Each row is a point on a tangle of strands that fork, close into loops and nearly touch. The rows are in no order.
Points whose rows are less than 94 apart are linked; no others are.
Sot: [-6 5 -9 11 10 21 28 37 5 -13 8 -39 6 -8 11 15 -15 23 1 -15 17 13 -22 25 -10 -52 0 23 -30 5 6 11]
dut: [-9 -19 13 18 -36 -7 42 63 -11 -8 5 -58 12 -25 17 9 33 12 2 -13 -5 -9 -23 -3 -19 -16 13 16 -21 -9 8 5]
sir: [2 24 43 -11 -41 7 2 19 9 -8 19 -11 29 1 19 -8 32 -17 1 13 -7 20 -6 -6 5 18 25 6 14 -2 -24 -28]
kul: [-10 3 10 15 9 -7 -29 -40 34 29 3 7 -45 -27 -35 -35 15 18 6 -8 1 -17 33 -14 28 11 43 7 7 -14 42 17]
Tuzi: [36 1 -20 -26 11 -3 -1 -20 -13 16 10 -33 -38 4 2 -16 29 5 28 -15 16 -4 -10 31 6 18 42 -35 8 -19 -11 20]
repuv: [-9 -5 20 1 -42 -13 12 62 -1 1 18 -41 -9 -26 15 10 57 7 -21 -4 -21 7 -12 -28 -13 -7 14 3 5 -30 -9 -8]
poto: [19 26 16 -30 17 -27 3 -63 -4 41 9 26 -21 -15 -18 -20 -7 9 19 9 -12 -10 46 -13 4 14 2 -8 40 -1 26 21]
beki: [-28 10 -5 -20 -16 19 -19 6 -29 -8 11 -3 -20 -4 -36 -1 -14 -12 11 -33 -25 12 6 10 27 -21 14 -14 -37 1 -3 20]
Reti: [-15 -11 -28 10 2 -37 28 3 -25 -37 -4 -8 19 14 -24 -13 17 -33 22 0 -12 -34 -12 -21 20 25 -8 -21 0 -16 10 3]
Pobup: [-13 8 -12 23 -38 10 -12 2 30 -43 -21 47 -10 14 22 5 12 -43 -12 -1 -18 -19 13 -37 8 22 -12 -10 17 -5 -4 1]
nipi: [5 6 4 25 -23 -24 35 7 -1 -43 0 -34 26 -14 18 19 19 3 -29 -11 23 13 -35 9 -3 -12 4 24 5 20 -16 -7]
Deben: [30 -14 -22 7 22 -2 -2 -20 -41 -34 -38 -2 31 34 -2 7 -12 15 -20 12 25 -13 -16 -10 -15 35 -9 8 24 1 -14 -27]
duse: [12 8 -2 -2 10 18 26 14 22 -9 5 -6 7 0 19 27 -31 30 -19 -2 17 27 -13 20 17 -52 -3 48 -14 21 10 7]
zol: [-5 10 -5 27 10 -16 -16 -5 52 -43 -13 -21 -35 -15 -8 14 -5 -3 -6 -6 28 -10 -24 -8 14 -14 -24 2 -22 22 10 13]
foro: [-11 0 -28 11 -21 26 -17 48 27 18 14 5 24 -10 8 5 22 1 -2 -2 -10 39 -19 -1 -29 -29 7 -21 -7 -14 -4 -3]
pip: [15 18 -28 -33 9 -2 6 18 -5 -4 -12 -2 16 10 9 -8 -19 6 16 11 14 27 -19 11 -1 -14 2 -16 -4 5 -13 7]
solum: [10 -22 5 11 -16 -1 -20 -12 24 -16 -24 14 -42 -13 -38 -15 -7 24 -12 -1 13 -29 -4 16 1 -4 -17 12 -19 -18 -10 -8]
Sogi: [-8 -29 27 38 -24 -14 1 1 6 12 21 28 17 9 -25 -3 -4 -9 -11 -1 -9 -28 27 2 7 -22 -37 38 -6 -7 3 -22]
Pum: [17 6 24 4 -1 1 17 0 28 3 5 23 17 -21 -25 -17 -32 47 -5 9 8 0 32 4 -18 -38 -17 60 -3 -5 15 9]
Doto: [67 -34 -38 -16 3 10 7 -23 7 19 -18 19 16 36 16 -16 21 19 8 -7 7 29 -11 -5 -19 5 9 -15 10 -11 -17 -4]
Bopeb: [14 -36 -24 -38 -7 23 13 7 -12 -21 -16 17 -26 -3 -17 -6 -6 1 -8 -21 -7 -3 -17 35 20 -22 4 9 -32 -19 -21 12]
Vad: [-20 1 -33 37 -13 -20 -6 -7 -33 -29 -3 16 33 20 7 38 -21 -27 -16 5 -16 8 6 -11 -12 -10 -50 8 25 22 -1 6]
Neli: [-19 5 18 1 -42 -18 -6 25 0 -28 -21 -30 0 -21 4 9 8 -5 10 -16 -16 28 -34 -34 -3 -3 -22 -16 -15 28 11 9]
gaf: [-12 3 -21 8 28 0 27 14 -37 10 11 -2 78 18 25 16 -30 2 -2 3 6 32 9 2 -10 -20 -15 13 10 19 17 -4]
gigo: [-5 -26 -11 13 -27 -2 -20 -10 49 -19 -11 43 -18 5 -9 -21 8 -36 -1 -10 -10 -22 15 -20 32 13 -4 -6 -5 -5 6 -6]
Lin: [-35 10 -6 21 25 -16 -8 27 32 -20 9 -43 -38 -25 -15 30 10 -23 -5 -3 21 -18 -16 -6 23 -24 -10 15 -39 1 27 29]
gezi: [21 -4 -16 -11 28 -18 1 -28 -6 71 28 3 -31 6 -10 5 22 -3 16 -15 -4 -13 33 16 36 -7 24 -10 7 -18 12 9]
Gopa: [-14 -15 19 53 -29 -23 -1 5 2 -19 19 -4 22 10 10 28 33 -15 -25 -5 -17 -11 12 -31 -38 17 -22 -20 7 9 -1 -20]
Dati: [-2 5 -7 12 -4 9 -13 9 21 -27 7 7 -3 16 14 -3 24 -10 -12 3 -18 -28 -2 -28 -18 58 16 -43 20 -27 -9 -24]
Num: [5 16 -22 36 -9 12 -18 11 16 -24 10 -7 -9 9 6 13 -2 6 -34 21 11 -22 -9 21 -27 9 -15 -3 17 -22 -39 -7]
kores: [15 -9 -36 -19 11 3 5 -2 -27 43 31 5 -17 16 -10 -7 12 -5 12 -21 -8 0 40 30 26 -17 44 -12 0 -41 -9 23]
Tobo: [16 32 2 -27 11 4 -23 -7 20 6 -13 5 -15 5 3 -2 -21 1 9 16 10 30 -20 2 10 -20 -3 -14 1 15 1 6]
lora: [-7 -10 -40 7 28 3 6 12 -30 17 17 -13 26 21 -11 -1 -1 -10 34 6 -7 -14 -2 -5 -35 0 4 -44 12 -25 14 2]
Zefi: [18 -26 -8 1 8 24 -20 -20 6 19 7 42 37 18 -17 -15 -6 -21 1 10 -23 9 28 -11 -20 7 -28 -33 18 15 9 -18]
dulil: [-3 14 -38 48 -11 25 -17 11 9 -2 26 -2 15 6 12 26 19 10 -53 14 -1 -1 -14 4 -36 14 -4 -7 37 -21 -45 -7]
Nub: [-20 15 16 17 8 28 -43 1 26 16 3 -7 -36 -2 -5 14 -38 5 9 4 -1 -8 14 12 -29 -7 -8 -20 -11 17 15 -1]
nim: [8 -46 8 27 -16 16 9 -13 -22 -8 -15 27 27 20 -11 11 -10 27 -26 -8 -20 -11 4 5 -34 3 -46 25 -7 9 -4 -21]
farin: [-13 -15 -32 -13 20 23 11 44 -6 48 30 -5 1 9 -3 -13 8 -2 13 4 9 12 17 34 11 -13 46 7 -13 -38 -7 18]
sebe: [19 -2 -14 12 -27 -2 29 5 -3 -40 -13 -7 44 -1 33 4 17 14 -44 -3 13 22 -31 6 -1 6 8 23 8 11 -26 -17]
tebir: [-14 2 -20 13 10 13 14 -12 -46 6 -3 -1 61 9 38 30 -35 8 -36 11 30 8 13 -3 3 -3 -21 39 23 16 1 -17]
Dubul: [5 29 23 9 21 -5 8 -20 -3 22 4 15 34 8 4 -22 -38 21 -6 32 23 -3 23 0 -10 7 -6 15 38 12 -3 -22]
mol: [-7 45 8 -4 -13 6 1 14 -10 -17 1 -20 30 -14 25 8 -21 -8 -28 29 34 16 -3 25 17 -5 -3 38 16 12 -28 -9]
Zil: [39 -16 6 0 11 -10 18 -28 -26 -20 -36 -5 21 3 15 -16 -29 40 -13 8 37 -6 -11 9 -18 25 -6 24 16 4 -9 -25]
Peg: [12 7 18 0 -1 26 -16 -14 1 10 0 10 14 21 -2 -25 -22 26 -3 9 0 -11 9 15 -28 14 -6 1 23 0 -24 -17]
rima: [29 2 13 -19 12 26 -22 -27 -1 32 7 -35 -50 -9 -4 -15 22 26 22 -20 14 11 -8 23 -6 11 56 -19 -5 -10 -9 8]
Loke: [-16 -4 1 32 -40 -44 27 22 1 -48 -13 -35 -8 -20 12 5 35 -42 0 9 -11 -30 -9 -25 11 -10 -10 1 -2 3 7 19]
bife: [-17 -9 6 -1 29 14 15 14 -14 32 37 -12 22 9 3 0 -5 -9 33 3 2 -1 20 16 -34 -16 20 -23 -3 -5 13 -15]
dab: [23 5 20 -3 19 15 28 -2 20 9 -11 7 29 -10 12 -4 -39 57 -14 7 11 15 10 9 -9 -24 -4 55 6 12 17 0]
let: [-13 14 10 20 -35 -39 19 29 -2 -30 -16 -45 6 -38 9 10 19 -32 2 5 -1 -2 -33 -20 14 -21 -22 0 -1 24 18 19]
maki: [1 9 -26 -27 22 1 22 19 -21 13 -2 8 54 12 34 1 -30 14 16 4 13 31 3 6 4 -23 1 11 7 9 4 1]
zipo: [-12 -34 -15 45 8 -18 17 -2 -6 -9 19 22 27 32 -16 15 12 -24 -4 -1 -11 -22 11 -3 9 -17 -49 17 -13 -16 1 -10]
vema: [8 -26 -10 -5 9 22 4 36 -2 15 8 -15 -17 3 -9 -11 9 10 -5 0 25 -14 9 40 8 4 52 31 -29 -39 -30 17]
rini: [-30 17 11 -26 15 46 -16 32 17 28 42 -9 -12 -10 -8 1 8 -3 27 9 -6 38 -13 21 -14 -36 23 7 -11 -3 7 -15]
Fedi: [8 -12 47 3 -14 10 3 -4 12 10 9 -10 12 12 -10 -7 -15 22 7 -21 7 17 -3 -6 -4 -18 -7 16 -28 22 14 -25]
luzi: [10 30 14 26 -26 12 -12 13 27 -42 6 -28 -11 -10 12 9 19 -4 -25 18 15 -14 -22 23 -11 6 2 11 14 -11 -42 -9]
lemat: [0 18 -20 -27 11 2 -32 -19 27 -9 -17 21 -31 6 14 0 -20 -17 28 -3 -2 33 -17 -12 20 -5 2 -37 -8 23 17 20]
zef: [16 -7 10 0 -23 15 13 21 18 -25 3 -7 48 16 38 -18 15 11 -17 4 11 19 -15 9 -1 14 24 22 5 -10 -36 -25]
til: [-14 -16 -50 3 32 -27 8 31 -5 51 19 -9 -8 -15 -20 -8 13 -15 34 3 -4 -3 -3 -4 14 -27 9 -28 -10 -18 26 34]
bod: [3 32 -6 -13 46 -25 20 -20 -19 11 15 -25 -40 1 9 16 -10 -11 46 -3 6 -18 -1 0 -2 9 9 -49 3 7 22 33]
Lutuk: [44 -7 27 -29 19 -7 37 -40 1 55 6 12 0 -1 6 -10 0 40 17 -23 -19 4 40 1 11 -6 15 32 3 -5 26 30]
Mupal: [-20 -1 -27 39 -3 -27 24 7 -28 -28 13 12 29 13 -7 31 0 -28 -19 2 -6 -8 -2 7 6 -36 -53 20 4 2 1 8]
rom: [-4 -16 36 14 -50 -7 -12 -4 -26 -24 -21 23 -9 -9 21 28 3 -14 -56 4 -18 20 -2 2 -15 -16 -28 28 8 28 -17 -17]
pime: [-8 -38 7 11 -14 -33 35 -5 -48 -44 -37 13 21 -11 18 21 19 -22 -36 -2 -5 20 -34 20 11 -7 -39 25 0 2 -7 -5]
kekop: [-26 24 23 14 -2 54 -44 3 29 -3 9 -10 -50 -12 4 10 -15 7 15 6 -4 -16 -7 7 -26 26 20 -25 1 12 3 2]
zot: [-27 21 -20 -26 -3 -13 -24 0 -28 -23 -39 14 1 0 9 9 -42 -21 3 11 7 10 10 -9 31 8 -39 -4 -8 16 -3 9]
mep: [-19 11 -13 -12 -5 33 0 43 21 29 28 -10 23 -24 3 -7 17 -1 30 2 -17 40 -30 8 -17 -39 15 -4 -6 -5 5 -11]
mek: [18 -31 41 -5 21 -10 25 -11 8 5 -15 -1 -3 -1 -14 -11 -15 46 9 -24 19 14 -11 -7 12 -25 -10 36 -46 23 17 -7]
pul: [9 -8 -21 0 19 10 -33 -46 6 19 -1 17 -34 12 -2 -14 10 -14 21 -2 -9 -11 17 7 -10 29 23 -45 18 -6 13 0]
Rekid: [2 9 -30 22 -50 6 -13 27 27 -29 3 19 -12 -18 16 22 28 -14 -39 12 -21 27 -16 -2 -4 -20 -13 -7 20 3 -25 7]
Butab: [-2 -17 38 8 -9 -16 17 -5 11 0 10 25 14 -15 -42 -30 -11 25 -4 -2 0 -24 28 -3 -7 -27 -24 51 -9 -17 8 -10]
ganeg: [-39 -32 1 22 -27 -4 -24 35 -15 8 6 12 -38 -6 -22 36 5 -33 -20 -9 -13 -30 23 17 8 12 -5 20 -30 -8 -8 22]
repa: [-28 36 -13 2 12 24 -15 5 -2 -27 0 -23 -37 -13 -1 3 -4 -17 35 -15 -7 -16 -3 -1 10 27 54 -52 2 5 15 20]
nimi: [-18 46 7 -17 44 -1 0 -13 -5 -2 14 -27 -50 -9 3 12 -12 -16 49 -6 -1 -9 1 -2 16 -1 37 -43 -4 16 38 27]
Posur: [27 -15 20 -25 20 31 22 -1 -6 10 26 -11 16 7 33 -30 20 19 31 -1 1 15 -7 20 -28 23 67 -16 4 -6 -10 -16]
sazi: [0 28 -6 -9 -20 -4 -26 -5 9 -19 -14 23 21 6 7 -19 -14 -34 -22 39 3 -4 11 3 20 27 -11 19 39 -4 -28 -17]
gar: [35 -40 -4 -5 30 -24 9 -48 -11 33 -16 27 15 20 -4 -20 -1 18 10 -7 5 9 16 -22 -7 -3 -39 -9 0 22 3 1]
sazo: [-28 -8 23 -16 -34 20 -3 14 -32 -12 3 -12 -27 -4 -26 20 -7 6 9 -38 -23 5 -7 6 6 -11 -3 7 -50 2 0 10]
zusog: [-40 -18 4 10 -25 -1 -17 21 2 -14 5 6 -45 -18 -21 27 8 -51 -19 -5 -9 -32 19 31 27 -25 -17 20 -20 -19 -4 24]
zefeb: [35 -18 22 -29 43 -18 9 -48 -16 55 -3 19 24 12 8 -15 -5 2 20 -4 -1 11 30 -17 -11 13 -19 -6 17 24 19 -12]
vofuz: [28 2 -31 -3 13 -27 9 -20 -16 -6 7 -23 -33 22 -11 -17 13 -20 22 -2 22 -25 -4 2 17 23 43 -46 -1 -21 -8 18]
Pofos: [30 -16 -29 13 27 -25 -14 -41 0 13 8 -1 -37 22 -13 -16 15 -10 14 -1 14 -41 19 -3 0 38 18 -37 19 -28 4 10]
rok: [0 -36 -7 -21 -23 25 17 25 -5 -13 -2 -3 -25 0 -12 -2 25 5 -13 -16 -8 -17 -1 29 21 4 35 22 -36 -39 -22 1]
topu: [12 -53 18 14 -17 24 13 6 -13 -3 2 15 8 22 -7 -2 -5 25 -12 -25 -22 -22 22 13 -32 1 -12 27 -37 -8 -13 -13]
kezo: [25 -14 -25 19 19 -29 6 -30 -14 -43 -27 2 0 32 -19 5 -4 3 -4 9 20 -37 -21 -6 -4 31 -21 -6 4 0 -3 -14]
luru: [-45 0 -3 4 -7 -7 -2 34 17 -30 -4 -30 -40 -30 -14 26 17 -47 -3 -3 0 -22 -6 6 22 -33 -16 12 -31 -7 8 39]
Kizi: [-16 -15 21 45 -40 -44 11 3 2 -45 4 -5 3 -7 23 16 42 -28 -16 -1 -23 -13 4 -35 -8 10 -22 -8 1 9 -5 -9]
molom: [8 -6 -30 -40 -23 2 26 32 -29 -26 -18 -3 29 -3 12 -28 -1 14 14 0 -15 15 -25 4 3 10 12 -1 4 -9 -20 5]
raru: [-17 19 -17 9 5 8 27 0 -35 -16 -9 -24 45 -8 51 19 -36 14 -36 6 46 21 -5 4 10 1 7 39 22 16 -15 -12]
rez: [-12 -28 -10 27 7 -22 26 -20 -32 -52 -30 14 9 -15 4 20 1 -8 -27 -10 11 8 -44 21 -3 -2 -53 17 -9 9 -12 -12]
Sonem: [7 5 3 -12 33 29 -41 -2 42 56 14 -11 -52 -2 -21 -14 12 7 1 19 19 14 -1 8 8 -17 30 4 -10 -19 15 4]
Kudom: [-21 7 36 -25 -51 5 10 39 -29 -14 -3 -27 -1 -12 -7 12 1 -10 13 -17 -30 22 -21 -15 4 -24 -4 10 -17 9 10 17]
gat: [-9 -14 -32 9 -8 10 22 50 -33 -21 16 -13 14 13 -12 11 18 -10 -16 10 -14 -36 10 15 -16 9 2 12 1 -62 -28 0]
Laron: [20 -24 3 15 0 10 -2 2 3 -28 -26 -12 -26 -6 -3 13 -12 38 -27 -18 17 -25 -25 33 -23 -2 -16 11 -22 -1 -15 -10]
daga: [1 10 -15 -41 -35 15 17 40 -16 -3 -11 -24 5 -14 -15 -34 10 13 21 -7 -40 9 -43 -4 12 -3 22 -26 5 -15 -17 11]
pakem: [56 -24 24 -31 25 -28 40 -36 6 22 -21 17 -18 -1 8 -17 -7 52 7 -5 -3 -2 21 -1 24 -22 -2 50 -16 -7 19 36]
mube: [-34 27 7 -2 11 50 -39 -7 17 -1 5 -16 -48 -14 4 3 1 -2 25 -14 -11 -7 -3 -8 -6 29 54 -42 -7 7 16 1]
Digo: [30 -2 6 -16 8 -14 8 -25 5 8 -6 11 -26 2 -29 -20 -7 20 5 -3 15 -24 8 8 26 -14 -1 9 -5 -7 -6 5]
guvo: [12 5 1 -15 6 -5 6 -19 -24 1 -28 8 30 -13 8 -26 -38 32 -19 28 37 -8 25 -4 -5 14 -13 44 22 -10 -4 -24]
tozo: [-15 -10 0 11 13 8 -53 -10 40 39 -4 -2 -50 -13 -32 -18 7 3 -8 0 11 2 2 -15 28 13 38 8 -14 -5 29 16]
Roz: [-54 -10 10 21 5 26 -25 36 18 31 25 17 -2 -9 0 17 27 -25 -9 4 -18 -6 33 -9 -31 52 25 -27 16 -13 -5 -12]
fif: [-3 -28 -13 17 -7 -3 23 39 -5 -6 3 -43 6 -13 9 12 14 20 5 -28 18 0 -22 8 -24 -10 10 -3 -43 -8 -4 0]
rufo: [25 8 -3 -22 18 5 -23 -58 -6 33 14 29 -26 5 -13 -23 -3 -11 28 7 -17 -11 35 13 -2 14 8 -18 48 -2 10 7]
lir: [-1 6 -34 -31 -10 18 0 31 4 19 -4 -28 -16 -29 -15 -30 22 5 26 0 -16 8 -44 8 5 -19 36 -41 8 -25 -4 25]
tafo: [-4 21 2 20 -27 -40 37 22 -2 -33 -1 -44 31 -30 9 10 19 -22 -30 14 17 21 -33 -6 11 -38 -14 19 11 28 -2 12]
bufe: [-2 -47 -28 30 -5 9 40 43 -30 -20 9 -13 18 15 14 27 14 -2 -19 -5 -16 -24 6 18 -17 -24 -10 33 -12 -38 4 2]
Bul: [32 -39 -10 -10 35 -19 11 -52 -36 16 -45 35 10 6 3 -4 -26 46 -2 2 17 -1 19 -22 -15 -2 -45 32 5 12 -2 4]
kal: [-26 25 42 -19 -24 7 -22 12 -12 3 -9 -19 23 -9 22 14 -21 -19 2 7 11 40 -5 -11 8 -7 -19 25 -11 35 12 -14]
fuda: [19 -25 7 -5 -19 29 9 30 20 -20 9 -13 35 11 46 -4 6 44 -10 -8 -14 36 -20 7 -24 13 32 8 -12 -9 -14 -12]
Tegip: [2 -30 -15 -1 -9 31 -31 13 11 52 21 42 -1 21 -26 -17 -6 0 -5 -11 -15 -1 34 15 -7 -18 3 -2 -2 -20 -9 -4]
pusug: [10 20 7 -30 40 -3 11 -17 13 63 29 25 0 8 7 12 -3 -5 25 15 -13 18 15 8 0 -38 -2 -5 5 18 17 -8]
suf: [-8 0 4 16 -14 0 -19 -33 36 2 -4 27 -19 -8 -31 -42 -3 -10 11 -11 -10 -28 34 -25 34 14 22 -6 14 -8 23 3]
Kar: [10 -11 -4 -52 45 -4 5 -35 -30 36 10 22 14 14 4 0 -6 -23 36 9 -13 20 20 3 -23 13 -3 -36 33 35 15 -15]
dap: [-7 -10 -22 6 -19 -1 -12 -11 -4 -60 -33 40 -7 24 5 22 4 -28 -24 -2 -21 -29 -11 -20 -1 31 -33 -7 17 -3 -4 -2]
mozut: [-31 -12 3 27 8 7 -23 40 -1 47 6 -1 0 7 -22 16 14 -15 -14 0 -2 -7 16 22 -12 44 39 -5 -5 -13 -13 6]
bipi: [-19 17 -18 13 1 6 9 28 -29 -6 25 -6 33 11 -1 8 11 -15 12 16 -30 -9 -14 -14 -42 12 -14 -42 32 -16 3 1]
roba: [4 -22 -40 -9 -14 -19 25 21 -21 -33 -19 3 11 1 -10 -5 18 -6 5 -8 -11 -14 -26 -13 4 10 -6 -27 -10 -18 -13 10]
Relal: [-23 19 -11 26 0 -37 4 -10 -1 -43 -30 -16 8 -21 24 24 -17 -21 -21 2 32 13 -24 -19 18 14 -25 3 6 45 4 11]
sis: [-20 -12 -40 -1 8 -4 -18 32 17 21 -7 -14 -20 -17 -7 -11 14 -20 26 -3 2 10 -20 -7 4 -7 22 -47 -10 -9 11 20]
zupal: [-37 -15 -3 18 -8 5 -12 44 -19 32 18 -14 -12 6 -29 20 -4 -14 -6 -8 1 -14 15 21 -5 7 7 4 -24 -20 -11 17]
rap: [10 45 29 -13 30 19 -17 -9 46 20 21 -24 -38 -8 -20 -22 12 3 -7 34 25 -4 -18 2 16 -24 19 20 -3 -6 14 3]
ligom: [-8 26 44 -11 21 -8 -2 -35 9 17 2 14 24 -15 -13 -42 -21 3 20 36 6 -7 28 -6 -14 33 9 0 45 10 14 -25]
Sobu: [-9 18 -28 -8 34 -26 -6 -18 -26 -22 -29 17 -9 1 11 26 -53 2 -9 14 22 -10 0 -6 17 1 -50 -3 -12 30 -9 13]
pero: [24 -5 0 3 30 -15 0 -3 14 28 1 -27 -44 8 -11 5 -7 25 6 -10 30 -17 -4 16 1 -13 -2 -10 -21 1 4 9]
lotal: [2 32 12 9 44 -32 5 -17 57 10 -5 7 3 -6 5 2 4 -3 11 21 14 5 -14 -38 35 -18 -8 0 -9 32 27 -5]
peb: [55 -38 10 -35 2 3 27 -38 -2 29 12 -5 4 26 24 -23 0 26 27 -32 -1 17 23 11 2 11 26 5 4 -3 19 15]
natev: [-12 -5 34 2 -6 12 -22 -29 8 -3 -17 22 10 1 -8 -15 -32 -3 19 -13 -10 -4 25 -24 -12 42 -10 -34 -3 40 22 -9]
davo: [-18 22 8 -16 -9 7 -9 2 -5 0 24 2 -3 5 -27 -13 -4 -22 12 -11 -23 3 19 3 44 -8 23 -3 -17 -3 2 2]
nulu: [-1 1 -4 8 13 -24 9 -19 -7 -23 -28 4 5 -5 4 17 -22 9 -24 -6 25 6 -25 7 12 -5 -46 26 -11 32 -6 -5]
paded: [11 -23 -16 -39 3 -4 14 8 -23 -36 -42 30 -6 -7 6 1 -19 -3 -17 -19 -5 14 -33 38 13 -19 -22 17 -25 -1 -14 10]
sus: [-20 34 -2 38 -1 -14 -9 5 42 -39 -12 -17 -6 -14 18 21 -8 -11 -5 1 21 2 -33 -11 -3 -2 -10 -21 3 27 12 16]
gupa: [-9 -3 36 -9 -32 2 -25 -30 12 -24 -31 22 -2 1 -11 -19 -16 4 2 -21 -21 -6 5 -32 14 48 0 -14 -14 30 4 -9]
silek: [35 17 24 -29 4 -27 28 -62 -16 62 -3 22 -1 -16 -13 -16 9 36 21 -19 -10 -1 30 -4 19 10 6 14 17 -2 26 25]
pedib: [-34 5 11 22 -10 20 -25 26 28 -6 15 18 -14 -8 24 -1 43 -18 -6 -3 -23 -18 18 -20 -14 52 26 -29 25 -20 -9 -19]
bem: [-21 -9 11 24 9 10 -17 -12 13 -4 0 25 22 11 6 0 -13 -20 10 -10 -16 -10 23 -25 -15 28 -24 -46 0 26 18 -12]
ges: [15 43 23 10 -16 8 -5 2 24 -32 2 -20 9 -14 -2 -6 -12 11 -31 24 31 -5 -18 24 8 -17 -11 52 25 8 -28 -11]
bubu: [14 -8 3 -4 -16 41 -22 -11 -1 30 11 22 -12 4 -27 -29 -30 37 5 0 -14 -10 29 18 -32 -7 8 6 6 -20 -14 -1]
duza: [-11 13 -31 24 -47 4 -7 39 24 -5 12 -17 13 -27 11 25 24 5 -22 1 -20 31 -38 -7 -10 -33 -4 -13 13 0 -9 13]
Rogig: [0 3 -7 17 -45 -15 -10 -1 -8 -40 -19 29 -6 -20 24 34 10 -29 -54 12 -10 29 -15 -1 8 -15 -20 13 24 21 -26 2]
Fikid: [-1 31 31 -31 -15 17 -10 2 11 -8 16 -15 9 8 -12 -29 9 -19 11 5 3 17 -9 3 38 13 33 10 3 2 -19 -16]
zuv: [23 -2 -7 -12 37 -13 13 -26 18 83 32 15 -29 5 5 16 23 1 18 -6 -3 -2 21 8 5 -26 -13 -17 1 -9 17 11]
sazud: [9 -22 -31 -9 -2 17 -17 10 -3 20 14 37 11 25 -17 -2 0 -16 3 -3 -21 13 14 4 -9 -18 -10 -24 -2 -20 -13 0]
poz: [13 1 -1 -2 -12 2 -14 -19 0 -28 -6 21 -2 30 -16 -17 14 7 -10 -7 -13 -30 4 -22 -3 62 11 -35 7 -17 -25 -24]
Kol: [1 -16 6 32 -13 6 -2 -15 -41 -15 -14 15 33 24 -9 33 -25 7 -25 -9 -14 -5 11 -9 -30 9 -51 15 10 26 -3 -12]
vabud: [-21 -1 -23 13 42 -45 31 7 -8 29 25 -13 -5 -5 -17 1 19 -13 34 -5 4 -14 11 -7 37 -29 2 -16 -26 -10 25 27]
Gan: [9 32 5 -59 41 0 16 -21 -18 56 10 14 -3 5 10 9 -7 -5 36 3 -8 27 8 5 5 -12 12 -13 14 24 9 -3]
sul: [30 36 14 -12 18 10 -5 -4 51 -10 -5 -13 -20 -13 -17 -17 -7 28 -27 26 25 -2 -18 6 15 -30 -2 45 -3 -2 -4 0]
lezis: [-11 -4 13 17 -23 4 10 24 -30 -33 18 -18 -7 17 -1 27 19 1 -19 -4 -10 -49 18 13 -22 26 -4 12 -4 -41 -28 -14]
rufar: [21 -6 -22 22 17 -13 5 9 7 -8 -11 -40 -22 8 9 7 2 36 -5 -8 36 -6 -27 12 -28 -3 4 -18 -32 2 -9 -2]
dimim: [-4 46 43 -32 31 -13 -4 -51 1 26 -16 2 -17 -13 -23 -14 -19 14 9 12 -2 3 13 -31 47 13 21 11 0 24 37 2]
duda: [-3 -23 19 31 -15 -7 12 15 -22 -8 13 -11 19 20 -1 27 34 2 -22 -15 -13 -25 17 -24 -38 32 -17 -9 -8 -30 -11 -32]
mak: [-21 21 36 -4 -46 5 -4 31 4 -15 25 -17 10 -15 21 3 44 -19 -1 -1 -32 27 -18 -25 -18 7 17 -7 5 -15 -11 -16]
Tokug: [-2 -12 -28 -5 16 -7 -21 -9 24 9 -4 12 -24 -5 5 -2 6 -20 34 -8 -1 7 -4 -15 -7 2 10 -56 -8 0 13 16]
Razuf: [-13 1 30 6 -44 1 -34 -8 2 -2 -24 15 3 -5 9 7 -25 -9 -14 -1 -5 23 11 -5 -1 -5 -37 19 -5 31 -7 -9]
tasob: [-18 54 27 -37 36 8 -10 -28 -2 5 0 -15 -37 -9 -3 -2 -14 -11 23 3 -8 23 2 -5 49 -1 40 -17 1 32 39 5]
pelez: [0 26 34 -2 37 -20 9 -31 34 35 3 -3 -17 -4 -15 -6 0 12 18 10 5 -4 -2 -31 29 -17 -1 -4 -18 29 28 -7]
Zud: [-1 35 41 -29 26 -27 -1 -48 -6 22 -10 21 -1 -37 -16 -24 -22 16 24 25 17 -6 37 -37 5 21 10 9 25 10 35 3]
Ves: [15 -17 8 -13 4 33 4 22 10 13 19 -19 5 4 21 -18 27 26 19 0 9 26 -27 17 -33 8 48 -19 -15 -9 -18 -15]
bize: [3 -3 -16 3 38 -40 26 -24 -25 -38 0 -5 1 24 -20 -4 -5 -15 16 3 19 -42 5 -14 27 11 -16 -11 -14 -10 -3 0]
kego: [-8 37 -17 7 -7 10 -26 1 -5 -8 4 25 44 18 19 -6 -2 -23 -16 38 -5 9 -5 1 -3 28 -4 -6 43 -2 -23 -18]
Lotig: [59 -34 -24 -24 20 3 16 -12 17 35 14 2 -1 21 48 -5 14 21 20 -14 5 24 1 18 -16 -9 17 -5 8 -20 14 14]
Mopu: [-8 10 -17 -43 -13 -8 -22 -5 -14 -29 -37 23 -2 3 3 -9 -31 -32 -22 20 9 -5 3 4 41 22 -29 15 4 -1 -17 2]
lusa: [-18 29 -12 4 -21 2 -8 28 -10 -21 9 11 39 10 15 4 8 -33 2 24 -33 6 -8 -12 -20 24 -12 -22 42 -17 -7 -3]
Riz: [-9 -8 31 -15 -43 8 -35 -21 -2 -12 -41 15 4 -18 -1 -9 -32 20 -18 2 -4 8 0 -14 -7 34 -29 18 2 21 -14 -16]
gubi: [-6 17 55 -15 3 14 -9 -7 5 20 -15 -14 34 1 9 2 -28 19 2 -3 21 34 -9 -13 5 -12 -10 33 -16 37 19 -26]
tutun: [-2 -2 23 -2 24 13 1 -5 17 52 39 18 21 6 -8 -13 -5 1 23 14 -1 2 26 9 -20 -26 6 -4 12 10 12 -36]

How many points has the smallest loop of links through each point below? Write 0 if it is on no loop.
poto: 18
Digo: 5
lemat: 8
sebe: 12
gubi: 0

A fork is a point with three links, a tip a point with one. Leave the first point through the second and follow the links. Name the first fork or tip that comes.
pedib / Roz: nulu
pip / maki: ges
Sogi / zipo: topu
Vad / Mupal: fif
Dubul / Peg: Razuf
sir / Fikid: let
guvo / Zil: molom
Relal / sus: poz
Reti / bize: Dubul
